Each row is a point on a landscape with many valleys, with its height.
A ball rolls from a point to the lowest of its 5 nearest points, and stops where none of them is lower. Distance is the straight distance between rows; heights are no part of it.
j15: [ 20   0 -12  -4 -27  16  19  -1  10   4   1   8 -32  -9  28  21  -2   8
   7  21   2  17  -5  17  27  10   9 -15 -12   6   1  12 -10]  height 665
j940: [  3  -7 -12  -1  -9  -1  -5  -5  12  -4  16   5 -12   2  15   1  -2  13
   3  14  15   2   0   3  16  -4   9   2  -2   5  -1   2  -2]  height 226
j862: [-12   8   4  -1  12 -11  -8   3  -1   0  -5  -8   8   0 -12  -5  10  -5
  -6 -12   0  -4  -7  -6 -10 -13  -6  13  11   2  -2   4   8]  height 302
j695: [ -4 -12 -20 -12  -3   1 -15  10   7 -13  28  -2 -23   3   3   4   5  18
 -10  15   0  -2 -12 -12  15  -3  -6   1  -1   9  -5  -1   2]  height 894
j831: [ -3   5  12   6   4  -4   3  -7  -7   7 -15  -2  21   3 -10  -2  -4 -12
   3 -13  -4  -1  13  10 -14   5   6  -6   1 -16   2  -6  -2]  height 383
j525: [-17   2   5  13  13 -10  -9   0  -2   5 -11 -12  18  -8 -17  -9   5  -6
  -5 -22  -7  -6   2  -5 -16 -11  -7  13   8  -9  -9  -4   7]  height 113
j689: [ -6   8  10  11   8  -2  -1  -5   4   1  -9  -5  26  -4 -16 -10  -3 -10
  -5 -21  -7  -6   9   4 -20  -9  -9  11   8 -12   0 -15  -1]  height 345
j238: [ 11   3  -8   2 -10  10  13   1  -1  10  -3  12 -10   1  20  10   2   2
  10  14  -3  13  -1  10  19  15   4 -13 -10  12   9   7  -5]  height 303
j999: [  7   2  17  10  -2   3  11   1  -8   5 -20   5   8  -6  -1   4  -6 -12
   9  -3  -6   0   7  12  -3   5  -2 -10  -3 -20   7  -5  -6]  height 399
j760: [  9  -4  -7   1  -8   4  -2  -2  12  -3  13   6 -11   1  17  -3  -6  10
   4  13  13  -1  -4   4  14   2   8  -1  -1   7   1   2  -4]  height 170
j460: [ -6  -3 -27 -17  -7   7 -15   3  15  -8  36  -4 -37   9   5   2   3  31
  -6  16   5  -1 -14  -7  22  -2  -3  -4   4  10  -3   5   4]  height 878
j285: [ -7   0 -29 -21  -9  10 -17   1  17  -5  38  -3 -44  11   4   5   3  34
  -5  17  10   1 -13  -5  24   0   0  -4   5   8  -2  11   4]  height 897
j606: [ 10   6  22  15   2   0  17  -8 -19   6 -29   1  24 -15  -7  13  -3 -25
   9  -3 -17   7   8  16 -23   4   0  -7   3  -8   7  -8  -2]  height 183
j277: [ -7   0   0 -10  19  -7 -20   1   5  -4   3 -18   3   8 -20 -20   6  -4
 -13 -23   7 -17  -3 -31  -7 -12  -9  12  -6   0  -7  -4  12]  height 436
j931: [ 13   1  -9   0 -17  15  14  -3   2   6   2   8 -26  -5  25  14   1   5
   8  19   0  15  -2  11  25  16   8 -13 -13   9   4  11  -5]  height 631
j434: [  2  10  17  16  11  -9  -1 -11 -12   2 -16  -7  34  -1 -11  -4  -4 -19
  -6 -18 -11 -12  14   9 -25  -7   4  -3   7  -9   4 -15   6]  height 187
j654: [  8  -8 -18  -9 -15   8   4  -9   3   1  24   9 -23   5  15   4  -8  14
   1  32  12  15  -4   2  20   6  12  -8 -10   3  -2   5  -9]  height 553
j73: [  9   2  -8  -2 -16  10  13  -5   1   7   3   8 -20  -2  23  13  -1   4
   7  18   3  11  -2   9  16  20   9 -11 -11  12   5  13  -3]  height 613
j337: [ -7 -11 -11 -12   0  -1 -15  12   6 -14  21   0 -14   1  -8  -1   3  11
  -2   0   8  -1  -1 -21   8  -3  -6   8  -2   7  -6   2   0]  height 441
j442: [ 20  -2 -10  -6 -31  17  28  -4  15   2  -3  17 -26  -8  32  19   0   8
   7  29   1  24  -5  29  19   8   7 -20  -5  14   1  12 -19]  height 692
j669: [-16  -5 -22 -18   4   2 -22   6  10 -15  31  -9 -39  12  -1  -5   2  22
 -12  14   5 -13 -11 -19  16   2   3  -4   1  12  -9   5  10]  height 907
j46: [ -8   5   9   5   5  -2  -1  -5  -1   3  -8  -3  28   0 -13  -7  -3 -11
  -2 -16  -1  -1   5  10 -18  -3  -1   7   6 -11  -3 -10  -5]  height 711
j201: [ 20   0  -9  -1 -21  17  23  -2   7   6  -3   9 -23  -6  25  18   4   3
   8  20  -3  19  -4  14  21  12   3 -13 -12   8   6   6 -13]  height 292
j303: [ -7  -7  -1  -4  -3  -5  -7   5  13 -12  12  -2 -11   5   1   0  10   0
   1   2   9  -2  -2 -10   5   2   4  13   1   2   1   4   2]  height 438
j11: [  6  -9 -24 -10 -11   4   0  -9   6   0  25   7 -23   9  15   4  -4  17
   2  29  12  14  -4   1  22   2  12  -6  -7   7  -1   5  -7]  height 655
j152: [ -5  -4 -26 -19 -10   7 -10   0  16  -7  36  -3 -35   8   3   6   5  30
  -7  19   5   0 -16  -3  19   0  -4  -2   4  13   0   4   0]  height 863
j610: [  7   0  -5  -1  -7   4  10  -1  -2   8  -1  11  -5   4  19   4  -2   1
   5  12   2   5  -1  12  15  14   2 -15  -5  13   6   8   0]  height 410
j735: [ 0  5  1  1 10 -6  1  3  5 -3  0 -6  8  7 -6 -2  5  0  4 -5  3  6 -7 -4
  2 -2  5 12  7 -2  0 -1  7]  height 699
j725: [-15   5  11  19  18  -4  -4   1  -2  -4  -9 -13  27  -8 -23 -12   4 -14
  -3 -27 -13 -12  15 -10 -24 -12  -7  13   5 -13   2 -20   7]  height 358
j131: [ -5   3   3  -8  11  -4 -14   3   5  -9  11  -7  -3   7 -16 -11   6  -1
  -9 -20   7  -9  -5 -19  -3 -11 -15   7   2   5  -2   3   4]  height 490
j271: [  1  -6   7   2   0  -8   9   5  -5   9 -14   5   9   0   6   0  -5  -9
   2   1  -1   2   6   8   2   8   2  -7  -3 -13  -4   2  -2]  height 538
j479: [ -4   0   2  -7  14  -5 -16   2   4  -6   6 -10  -1  10 -17 -16   6  -3
 -10 -21   6 -15  -3 -26  -5 -14 -14   9  -1   0  -4  -1   8]  height 535
j749: [ 14   6  22  12   7   4  14  -7 -20   6 -19   1  22  -8  -9   6  -6 -19
  10 -10 -16   1   6  10 -19   2   1 -10   1 -11  10  -7  -1]  height 162
j634: [-11   6   3  10  11  -7  -7   0   3   5  -9 -10  21  -7 -15  -7   2  -4
  -3 -20  -4  -1   2  -4 -11  -9  -6  12   8  -9  -6  -7   2]  height 159
j74: [ -6 -10  -9  -1  -9  -5  -9  -1  16  -8  14  -2 -13   2  11   3   4   8
   0  10  13  -2   0  -2  11  -2   7   7  -1   3  -2   2   2]  height 208
j212: [ -3  -2   5  -4   2  -5   5   2  -3   3  -8   1  18   3  -3  -3  -5  -9
   1  -5  -3   3   0   6 -10   5   5   4   3 -11  -6  -4  -5]  height 861
j39: [  1  10  15  11  10  -6   4 -12  -8   8 -17  -4  25   2 -10  -3  -3 -15
   2 -15  -6  -5  14   9 -18   3   6  -8   4 -10   6  -8   1]  height 78
j275: [-21   1   8  12  16 -10  -8   3  -4   2 -11 -14  17 -11 -19 -11   7 -10
  -6 -26 -10 -11   8 -13 -25  -9  -8  13   7  -8  -5  -7   8]  height 131
j611: [  0  -3  12   4   1  -6   8   1  -5   8 -14   2  11   0   0  -1  -6 -11
   4  -5  -3   3  10   9  -4   8   4  -7  -3 -17  -2  -2  -3]  height 576
j9: [  5   6  13   7 -15   9  17   3  -4   8 -25  18   3  -8   8  12  -4  -2
  12  11  -3   5   8  26   2   3   1  -6  -2  -2  10   2 -12]  height 618
j186: [ 11   3  -4   1 -14  12  18   2  -5  12 -11  18  -4  -1  17  13   5   3
   9  18  -4  16   0  14  15   7   2  -8 -12   8   9   2  -9]  height 227
j593: [  0  -8 -22  -5 -13  -1  -5  -8  12  -2  22   4 -17   5  13   2   0  17
   1  23  15   8  -2   2  18  -1   9   1  -5   7  -2   2  -5]  height 679
j908: [  7   4   9   6 -15   7  13   6  -6   7 -20  19   3  -6   8  11  -4  -1
  10  11  -1   6   5  20   7   1  -4  -7  -7  -3   9   4 -11]  height 351
j363: [-15 -12 -20 -21  10  -6 -23   8   3 -14  22  -9 -15   8 -10  -5  -2  11
  -6  -1  10  -4  -5 -26   6  -2   2   2   3  17 -12   4  10]  height 791
j827: [  9  -1  -8  -4 -19  11   9  -5   1   4   9   9 -28  -1  23  13  -4   5
   4  24   5  11   0   9  17  18  13 -11 -12   8  -1  14  -5]  height 579
j381: [-27   1   8   7  17  -7  -7   5 -10  -1  -9 -13  20 -10 -26 -15   6  -8
  -4 -31 -10 -19   9 -18 -31  -9  -7  12   8  -7  -4  -9  10]  height 190
j17: [10 -4 -1  1 -5  6  4 -1  9 -3 10  8 -6  6 16 -5 -6  5  2 10  8 -3 -7  6
 12  5  6 -2  0  8  1  3 -2]  height 199
j928: [-11   4   2  -4  20  -8 -20   3  -7  -1  -3 -17  14   5 -24 -21   4  -3
 -11 -24  -1 -19  -1 -32 -15 -14  -4  16  -2  -1  -7  -5  17]  height 246
j394: [-13  -9 -22 -17   7   0 -19   7   8 -15  28 -11 -30  11  -4  -4   1  16
  -8  10   4  -7  -9 -24  13   3   1  -5   1  13 -10   2  11]  height 901
j217: [-12 -13  -9  -9  -3   0 -14  11   7 -17  21   1 -15   1  -4   2   7   9
  -3   0   7  -2  -4 -17   4  -1  -7   9  -1   4  -3   2  -1]  height 427
j648: [-23   1   8   6  16  -9  -9   5  -9  -1 -11 -14  19 -11 -22 -14   6  -7
  -5 -28 -11 -16   6 -17 -27  -8  -8  14   9  -6  -6  -6  10]  height 146
j915: [ 20  -2  -8  -3 -28  17  24  -2  10   4  -3  11 -27 -10  30  19   2   6
   7  24  -3  21  -5  21  20   9   5 -16 -10   9   3   9 -16]  height 489
j850: [-18   1   8   3  13  -9 -11   4  -9   2  -9 -13  13  -6 -19 -13   6  -3
  -8 -22  -8 -13  -3 -12 -24 -12  -9  14   8  -4  -9  -3   8]  height 145
j94: [ -4  11  18  19  11  -3  -2  -7  -5  -5 -12  -9  30  -4 -15 -11  -2 -18
  -9 -20 -13 -12  11   2 -25  -8  -4  10   7 -14   3 -19   3]  height 469
j977: [  6  -4   0   3  -2  -5   9   5  -6  10 -12   9   4   2  14   2  -5  -3
   1   8  -2   3   1  10  10   6  -2 -10  -3   0   0   4   1]  height 428
j802: [ 13   7  20  15   9   2  12  -8 -21   8 -22   0  30 -11 -11   9  -7 -18
   8  -9 -14   2   7  10 -23   1   1  -9   3  -9   9  -8  -1]  height 147
j431: [-10  -7 -24 -14   3   2 -21   6  11 -13  31  -9 -38  10   1  -2   3  22
 -11  13   4 -10 -11 -19  19   4  -1  -4   1  10  -7   4  11]  height 898
j112: [-17   4   5   8  14 -11 -10   3  -6   3 -10 -14  13  -9 -18  -9   8  -5
  -9 -20  -6  -9   1  -9 -18 -12 -10  13   8  -5  -7  -1  10]  height 116
j356: [-12  -9  -9 -15  10  -9 -22   2  10 -12  14 -10  -6   5 -11 -12   0   3
  -5 -19  15  -7   0 -25   2  -7  -9   4   0  10 -11   4   7]  height 929
j637: [  6   0   7   6  -8   3  11   5  -6   9 -16  15   6  -3  11   9  -6  -1
   7   5  -3   5   5  15   9   2  -8 -10  -6  -5   5   3  -7]  height 109
j942: [-16   8   4  -4  23  -8 -20   8 -10  -2  -7 -16  27   1 -31 -23  -4   0
  -2 -35   0 -23   7 -32 -25 -16  -3  18   4  -2  -8  -7  18]  height 922
j571: [ 13   5  22  21  11  -5   7  -9 -23   9 -23  -1  42 -16  -9   4  -8 -16
   3 -20 -15  -4  11   8 -28  -4  -5  -5   4  -9   7 -10   0]  height 255
j765: [ -7   8  13  17  12  -1  -3  -3  -1  -1 -10  -7  27  -6 -19 -10   0 -12
  -7 -21 -11 -10  11   0 -22 -11  -8  12   7 -14   1 -20   2]  height 304
j345: [  5   8  16  10   7  -1  11  -7 -11   7 -16  -2  16   0  -8   0  -4 -15
   9 -14  -8   1  12   8 -11   5   5 -10  -2 -18   7  -7  -3]  height 222
j880: [  9   2  -7   0 -11   8  10  -2  -2   9   2  10 -14   0  20   9   0   4
   8  15   1   9   0   8  16  17   7 -12  -8  14   7  12  -2]  height 411
j599: [ -5   6   0   4   9  -7  -3   0   1   5  -6  -5  22  -2 -12  -5   1  -1
   1 -15  -1   7  -2   0  -6  -8  -5  11  11  -7  -4  -5   0]  height 322
j621: [ 9 -2 -1  1 -2  5  5  2  9 -2  6  5 -4  6 14 -5 -5  3  2  9  5 -4 -9  7
  9  5  3 -2  1  7  1  3 -3]  height 231
j818: [-14   3   8   0  14  -6 -13   6 -11  -1  -8 -12  13  -5 -22 -16   5  -4
  -9 -23  -9 -15  -5 -21 -23 -11  -8  14   6  -6  -8  -3   8]  height 196
j549: [ -4  -5 -24 -13  -4   4 -15   5  12 -10  34  -4 -32   5   3   4   2  25
  -9  17   3  -5 -13  -9  19  -4  -6  -4   4  11  -4   4   5]  height 885
j875: [  7   5   2   3 -16   9  17   5  -6   8 -19  21   0  -3  13  13   3   2
  11  18  -4  14   4  20  10   3   1  -4  -9   3   9   3 -13]  height 363
j825: [  8  -6  -9   1  -7   0  -6  -3  15  -4  13   5 -12   2  16  -3  -4  13
   4  13  15   0  -2   0  17  -1   8   1  -2   5   0   2  -1]  height 191
j528: [  9  -7 -12  -3 -12   5  -4  -6  11  -2  19  10 -15   5  16  -2  -6  14
   5  16  15   3  -2   2  14   0   8   0  -4   6  -2   4  -6]  height 223
j106: [ 12   4  21  16   7   2  13  -8 -24   9 -24   2  34 -17 -10  10  -5 -19
   8 -12 -18   3   8  11 -26   2  -1  -7   4  -7  10  -7  -3]  height 166
j242: [-15  -5 -26 -24  -6   4 -24   1  16  -7  35  -4 -49  17   6   1   1  34
 -13  19  15  -6 -10  -9  22   2  -3  -3  -2  11 -14  15   4]  height 932
j348: [  9   6  20  11  -4   6  18  -1  -8   2 -22   4   5  -8  -1   8  -5 -15
  11   0 -12   1   6  19  -6   5  -4 -10   1 -13   9  -5  -7]  height 392
j56: [  3  -5   2   3   0  -7   8   6  -4   8 -12   7   9   2  11   2  -6  -6
   1   5  -1   3   3  10   5   8   0  -6  -2  -6  -2   2  -1]  height 598
j650: [ -4  10  14   9   6  -6   1 -10  -4   5 -11  -3  27   1 -10  -7  -4 -15
  -3 -16  -4  -6  11  12 -22   0   1   1   6 -11   2 -12  -2]  height 394
j785: [ 0  2 -1 -1 11 -4  3  4  2  0 -1 -5 12  3 -6 -2  4  0  3 -4  0  9 -8 -3
 -1 -5  4 11  8 -4 -4 -4  1]  height 657
j803: [ 14   8  19  17  12  -3   8 -11 -22   8 -20  -3  33  -8 -12   3  -6 -16
   6 -15 -13  -2  12   7 -22  -3   0 -10   5 -10   7  -9   0]  height 125
j688: [-13   5   2   6  12 -12  -9   1  -3   3  -9 -11  15  -6 -14  -6   8  -2
  -7 -18  -3  -4  -2  -6 -11 -12  -6  13  11  -5  -9   0   7]  height 42
j37: [ -8  -1   2  -4   3  -5  -5   2   8 -10   7  -4  -5   8  -7  -2  12  -1
   1  -5   6  -3  -4  -9  -2   0   2  12   4   3   5   4   5]  height 523
j376: [  8   3  25  19   7  -4  11 -13 -22   9 -29   5  41 -21  -9  12  -6 -23
   9 -15 -15   1  13  13 -31  -1  -7  -3   3  -5   8  -8  -2]  height 343
j661: [ 2 -2  3 -3  5 -3  4  6  1  1 -4  0 16  3  0 -4 -1 -5  1 -2 -2  6 -8  0
 -3  1  4  9  6 -6 -4 -5 -3]  height 729
j380: [ -7   3   4  -3  18  -6 -16   8  -7  -3  -2 -15   9   3 -21 -20   5  -2
 -12 -22  -3 -17  -5 -27 -16 -16  -8  12   1  -2  -6  -2  10]  height 354
j179: [-15   8   0  -7  24 -11 -21   5  -5  -4  -3 -18  16   7 -27 -23   2  -3
 -10 -27   1 -21   1 -34 -17 -14   1  20  -1   0  -9  -8  20]  height 379
j822: [ 17   0  -7   1 -21  17  27   0   2   7  -7  13 -16  -4  23  16   9   3
   6  21  -6  16  -2  17  19  11   5 -10 -13  10   7   2 -13]  height 163
j821: [ -6  -9  -5  -3  -6  -5  -6   5  15 -12  12   0 -14   2   7   1   7   5
  -1   8  11  -3  -1  -6   7   0   4  11   0   2  -1   3   1]  height 61
j626: [  9   6  20  11   4   4  13  -2  -9   7 -19   1   9  -5  -5   3  -6 -14
   8  -6  -8  -1   8  11  -8   6   2 -11  -1 -21   7  -6  -4]  height 335
j365: [ -8  -8  -3 -10  -4  -3  -9   8   8 -13  17   1 -13   3  -3   0   8   4
   0  -2   8  -2  -3 -14   0   1  -4  13   0   4  -2   2   0]  height 454
j77: [ -9  -9  -9 -12   9  -8 -19   5   7 -11  18  -6  -6   6 -12  -7   1   6
  -3 -15  14  -4   0 -24   3  -6 -10   4  -1   9  -8   6   4]  height 813
j914: [  9  -5   0   1   3   2   6   6  10  -6   4  -1   0   6   9  -4   1   0
   0   2   2   0 -10  -3   8   2   6   5   3   1   2  -2   1]  height 661
j685: [ -5   6   8   3   4  -2   0  -5   1   4  -8  -2  25  -1 -14  -8  -3  -7
   0 -16   1   2   5   8 -17  -1  -3   8   6 -10  -6  -9  -5]  height 742
j995: [ 10  -1  -6  -6 -16  10   2  -7   2   1  15  11 -19   3  19   1  -9   9
   5  20  12   6  -4   7  11   9  10  -5  -7  11   0   9  -9]  height 398
j502: [ 9 -5  1 -1 -1  2  7  2  4 -3  1  4  2  5 14 -5 -3 -2 -2  8  3  0 -9  4
  6  6  2  0  4  4  0 -2 -1]  height 480
j153: [ -4   9  14  13   7  -2  -2  -7  -1   0 -11  -6  30  -2 -14  -9  -2 -14
  -7 -18  -7  -9  11   7 -25  -9  -4   7   7 -11   0 -18   0]  height 421
j545: [  0  -8   6  -1   1  -6   7   7  -5   6 -12   3  12   3   6  -3  -5  -7
   0   5  -3   4  -1   5  -2   8   4   1   1  -7  -5   0  -2]  height 818
j998: [ 12   6  19  21  16  -7   4  -9 -18   6 -22  -4  42 -14  -9   4  -8 -16
   2 -21 -14  -6  15   4 -27  -6  -2  -6   6 -11   7  -8   3]  height 217
j76: [  7   8  23  12  -6   5  21  -1  -6   3 -29   5   6 -11   3  12  -4 -16
  11   5 -13   3   7  26  -6   4  -1 -11   5  -7   8  -4  -4]  height 437
j572: [-13   4   7   1  12 -10 -11   3  -6   0  -5 -11   9  -3 -16  -9   9  -3
 -12 -15  -2 -10  -7 -10 -16 -13  -9  13  10  -1  -5   2   9]  height 210
j830: [ 10   8  20  21  14  -9   1  -9 -16   6 -21  -7  40  -8  -8   2  -5 -19
   0 -20 -14  -5  15   3 -27  -6   4  -5   7  -9   7 -11   5]  height 156
j783: [-10 -13 -22 -14   7  -1 -20  10   4 -15  25  -7 -20   8  -5  -1   2  15
  -5   8   3  -2  -5 -26  13   0   0  -1   2  11 -10   2   7]  height 889
j87: [ -8  -4  -1 -11   3  -2 -11   8   7 -14  15  -1  -9   5 -10  -5   8   4
  -2 -11  11  -4  -3 -16  -1  -2  -9  11  -1   4   1   5   2]  height 205
j873: [-15   3   6  -2  19  -5 -17  10 -13  -2  -7 -13  20  -3 -27 -19   1   1
  -5 -28  -6 -20   1 -30 -25 -14  -5  17   5  -4  -9  -5  10]  height 492
j318: [  7   5  13   5 -13   7  15   4  -4   6 -21  16   2  -7   7  10  -7  -6
  10   5  -4   2   6  25   3   0  -5  -7  -2  -8   7   1 -10]  height 361
j949: [  7   0  -4   3  -6   3  11   1  -3  10  -5  12  -3   1  17   8  -1  -1
   7  10  -2   8   2  10  16  10  -2 -14  -7   9   8   6   1]  height 384
j866: [ -8   8   1   3  13 -10  -7   1   0   2  -4  -8  16   1 -11  -4   9  -1
  -2 -14  -1   2  -5  -4  -5  -9  -4  11  12   0  -3   1   6]  height 189
j933: [ -6 -11 -25 -17 -14  -2  -8  -3  11  -4  29   1 -22   6   7   5   5  20
  -6  25   7   2  -8   3  16  -3   0   0   1  14  -1   2  -2]  height 86
j452: [ 15   2  -5   1 -16  14  22   3  -3  10  -8  16  -9  -3  19  15   7   3
   8  20  -6  17   0  13  16  10   0 -11 -12   8  11   1 -12]  height 203
j665: [ -3 -12 -29 -17 -10   0   2  -9  10   0  29   1 -25   8  12   6   2  20
  -1  29  10  12  -9   4  21   2   9  -5  -2  12  -1   2  -4]  height 884
j338: [-11   2  -2 -10  21  -8 -19   1   0  -3  -1 -20   9  10 -23 -22   6  -4
 -11 -24   4 -22   1 -33 -11 -12  -3  15  -5   3  -6  -7  17]  height 356
j746: [ -6 -13 -16  -8 -12  -7 -11   0  12  -8  18   1 -17  -1  10   4   5  13
  -4  19  10  -2  -4  -1  11  -3   1   7  -1   8  -2   2  -1]  height 376
j824: [-1  2  1  2  6 -2  2  2 -1  3 -5 -3 18  2 -7 -5 -1 -1  2 -9  0  6 -7  0
 -4 -3  1 11  7 -7 -4 -4 -4]  height 524
j358: [ -2 -11 -21  -9 -12  -5  -8  -5  12  -4  21   4 -17   2  11   3   2  15
  -2  23  12   4  -3   2  17  -3   6  -1  -1  10   0   2   0]  height 763
j216: [-11   6   8  16  11  -3  -5  -3   1   2 -10  -7  25  -7 -18 -11   1  -9
  -8 -23  -8  -8   9  -2 -19 -10  -9  12   6 -14  -2 -16   3]  height 244
j569: [ -6  -3  -2  -7   9  -4 -17   5   7 -11  15  -8  -6   8 -15 -10   3   3
  -7 -19  12  -7  -4 -21  -1 -10 -14   6   0   6  -4   4   4]  height 554
j143: [ 4 -3 -2  2 -2  2  1  2 16 -5  8 -1 -8  5 11 -6  0  6  1  5  8 -2 -4 -1
 12  0  8  5  1  1  1  0  1]  height 317
j43: [  4  -2  -2   1  -4   0   8   2  -1   7  -2   9  -1   4  19   2  -2  -1
   0  10   2   1  -4  10  11  11   0 -11  -3  10   3   7   1]  height 327
j405: [  7   9  16  18  13  -7   2 -11 -16   6 -18  -5  36  -5  -9  -2  -5 -17
   3 -19 -13  -7  14   7 -22  -5   4  -7   6 -10   8 -10   4]  height 80
j353: [ 12  -5 -14 -13 -22   9   7  -5  -1   0  17  12 -37   4  25  13 -10   7
  -4  38   7  16  -4  11  24   9  10 -12 -12   5  -3  14 -10]  height 474
j499: [  9  -6 -11  -9 -18  10   6  -6   0   0  18  12 -28   3  19   7  -8   8
   1  30   9  12  -4   7  16  12  11  -7 -13   5  -3  12  -9]  height 536
j213: [-1 -3  0  2  2 -3 -1  6 14 -8  8 -4 -6  7  6 -1  6  1  4  2  8  0 -5 -6
  9  2  7  6  4  1  2 -2  4]  height 610
j471: [ 19   0 -10  -3 -23  17  16  -1   7   6  -1   6 -28  -8  28  19  -1   8
   7  20  -1  17  -4  15  23  14   9 -15 -12   6   3  11  -9]  height 615
j588: [  8   5   1   2 -20  10  21   3  -6   8 -18  20  -1  -1  17  14   5   1
   8  22  -5  17   4  22  10   6   4  -7  -9   5   6   2 -17]  height 310
j876: [  5  -2  12   9  -3  -2  11   5  -6   8 -19   8   5  -5   3   4  -8  -7
   7   0  -4   2   9  12   6   3  -1 -10  -4 -16   2   2  -5]  height 315
j190: [ -9   3   4  -8   8  -4 -10   4   6 -10   8  -4  -2   7 -13  -7  10  -2
  -4 -15   7  -5  -5 -12  -6  -7 -10   9   7   5   3   4   4]  height 405
j199: [ 12  -6 -16 -13 -18  10   7  -5   0   0  21  11 -34   5  19  10 -11  11
  -4  36   9  16  -5   6  23  10   8 -12 -12   4  -3  11 -12]  height 493
j455: [-10   5   3  -5  10 -10  -4   3   3  -5   2  -5   2   7 -11  -2  11  -3
  -1 -10   4  -1  -5  -8  -6  -6  -3  11  10   5   1   4   5]  height 325
j48: [  9  -6 -14  -6 -13  10   2  -8   1   2  20  12 -20   6  16   4  -8  13
   3  26  14  12  -3   4  15   6  10  -5 -11   6  -3   8 -11]  height 537
j575: [  6  -2   1  -1   5   0   6   7   4  -2  -1   2   8   7   3  -5   0  -1
   2   3   0   4 -10  -2   4   1   5   6   4  -2  -1  -3  -1]  height 934
j60: [ 10   2  -4   3  -8   5  13   5  -7  14 -12  16  -1  -1  14  10   0   3
   8  13  -2  11   3  12  17   6  -4 -12  -9   5   9   6  -7]  height 297
j269: [-15  -5 -25 -18  -1   5 -22   3  15  -9  33  -7 -45  12   5  -2   2  29
 -13  16   8 -11 -11 -12  19   3  -2  -4   2   9 -12   8   8]  height 900
j123: [ -9  -9  -4  -8  -1  -2 -14   9   8 -14  17  -1  -9   3  -8  -3   6   5
  -2  -6   9   0  -1 -17   0   0  -5  10  -1   4   0   3  -2]  height 168
j395: [ -5  -6 -28 -21 -13   6  -4  -5  12  -6  33   0 -33  10   6   5   5  26
  -3  25   7   5 -15   4  15   1   2  -1   6  13   0   4  -1]  height 808
j340: [ 14  -1 -11  -7 -23   9  11  -5   3   1   5   9 -36  -4  26  19  -6   7
   3  27   4  16  -2  13  24  12  12 -14 -14   6  -2  16  -6]  height 488
j834: [  9  11  16  14  11  -4   6 -11 -15   8 -17  -2  27  -2 -10   2  -4 -16
   8 -14 -11  -2  12   9 -18   0   4 -11   2 -14  10  -8   1]  height 130
j789: [ 17   0 -12  -5 -24  12  12  -2   5   3   6   9 -36  -7  28  22  -5  11
   3  26   2  16  -2  14  26   9  11 -16 -12   4   0  15  -5]  height 608
j600: [ 8 -4  1 -3 -4  1  9  1  2  2 -1  7  0  7 16 -3 -6  0 -2 12  2 -1 -8  8
  9  9  2 -6  1 12  1  3  1]  height 115
j373: [  6   7  21   9  -8   7  16   1  -5   4 -24   9   4  -8   1   8  -7 -11
   9   2  -8   1   7  21  -3   5  -4  -9  -1 -13   7  -3  -7]  height 389
j188: [  8   6  23  14   1   3  22  -4 -15   4 -29   1  15 -14  -5  13  -3 -23
   8   1 -18   6   7  18 -14   3   0  -9   2 -10   9  -8  -2]  height 245
j828: [ -2  12  15  13  10  -7   0 -12  -7   4 -16  -5  30   0 -11  -6  -3 -17
  -4 -17  -7  -8  15  11 -26  -3   2   0   7 -11   2 -13   3]  height 234
j715: [  8   0  -3  -3 -10   8   5  -5   1   4   7  11 -11   4  20   2  -5   3
   4  14   5   2  -6   9  11  14   8  -9  -5  13   4  10  -1]  height 484
j71: [ -5   3  10   0   3  -5   5  -4  -4   8 -10   0  21   3  -8  -4  -5 -10
   0 -10  -2   2   7   8 -16   6   4   2   2 -13  -3  -6  -7]  height 805
j507: [ 11  -2 -11  -5 -22   8   8  -4  -1   3   8   8 -34  -1  24  15  -7   7
   3  28   6  14  -1  11  21  15  13 -11 -14   6  -2  15  -7]  height 237
j660: [  7   2  14   8  -7   5  13   3  -5   7 -21  13   5  -7   4   6  -7  -6
  11   2  -5   2   7  17   2   0  -4  -8  -4 -13   7   1  -7]  height 285
j218: [-11   6   7  -5  10  -9  -9   3   0  -4   2  -8   4   3 -14  -7  10  -2
  -7 -15   2  -7  -9  -9 -10 -11 -10  11   9   4   0   6   8]  height 387
j226: [ -6   4   5  -5  12  -7 -13   5  -4  -4   0  -9   3   6 -15 -12   7  -3
 -12 -18   0 -11  -8 -15 -14 -14 -12  12   7   3  -3   2   8]  height 391
j42: [ -8   4   6  -2  19  -4 -16   6  -8  -3  -3 -15  10   2 -23 -18   6  -2
 -12 -23  -3 -19  -6 -30 -15 -15  -7  16   2  -3  -6  -5  10]  height 349
j175: [  5   3  24  19   6  -2  14 -11 -22  10 -29   3  37 -19 -10  11  -3 -24
   9 -11 -16   4  15  12 -29   1  -4  -3   1  -4   8  -8  -5]  height 242
j2: [ -9  -3  -2 -11  14  -9 -20   1  10  -6   7 -18  -2   8 -14 -18   5  -2
 -12 -22  10 -14   1 -27  -3 -10 -10   8  -2   5  -7  -2  10]  height 547
j135: [  8   6  22  11  -3   3  19  -1 -11   3 -25   4   9 -10  -1   9  -4 -20
   9   0 -15   2   5  20 -11   5   0  -9   2 -12   9  -7  -5]  height 326
j769: [-3 -1  1 -1  7 -5  0  5 10 -6  4 -4  1  8 -2 -2 10  0  4 -1  3  2 -5 -6
  4 -1  7 11  6  0  4  1  5]  height 764
j631: [-10 -10 -13 -12   5  -3 -19   8   6 -14  21  -4 -11   4 -10  -3   0  11
  -3  -7   9   1   0 -27   5  -1  -6   5  -1   9  -7   3   3]  height 552

For each start below, name the point where the ball stops.
j735 -> j688
j880 -> j822
j348 -> j405
j785 -> j688
j76 -> j405
j661 -> j688
j356 -> j688
j610 -> j822
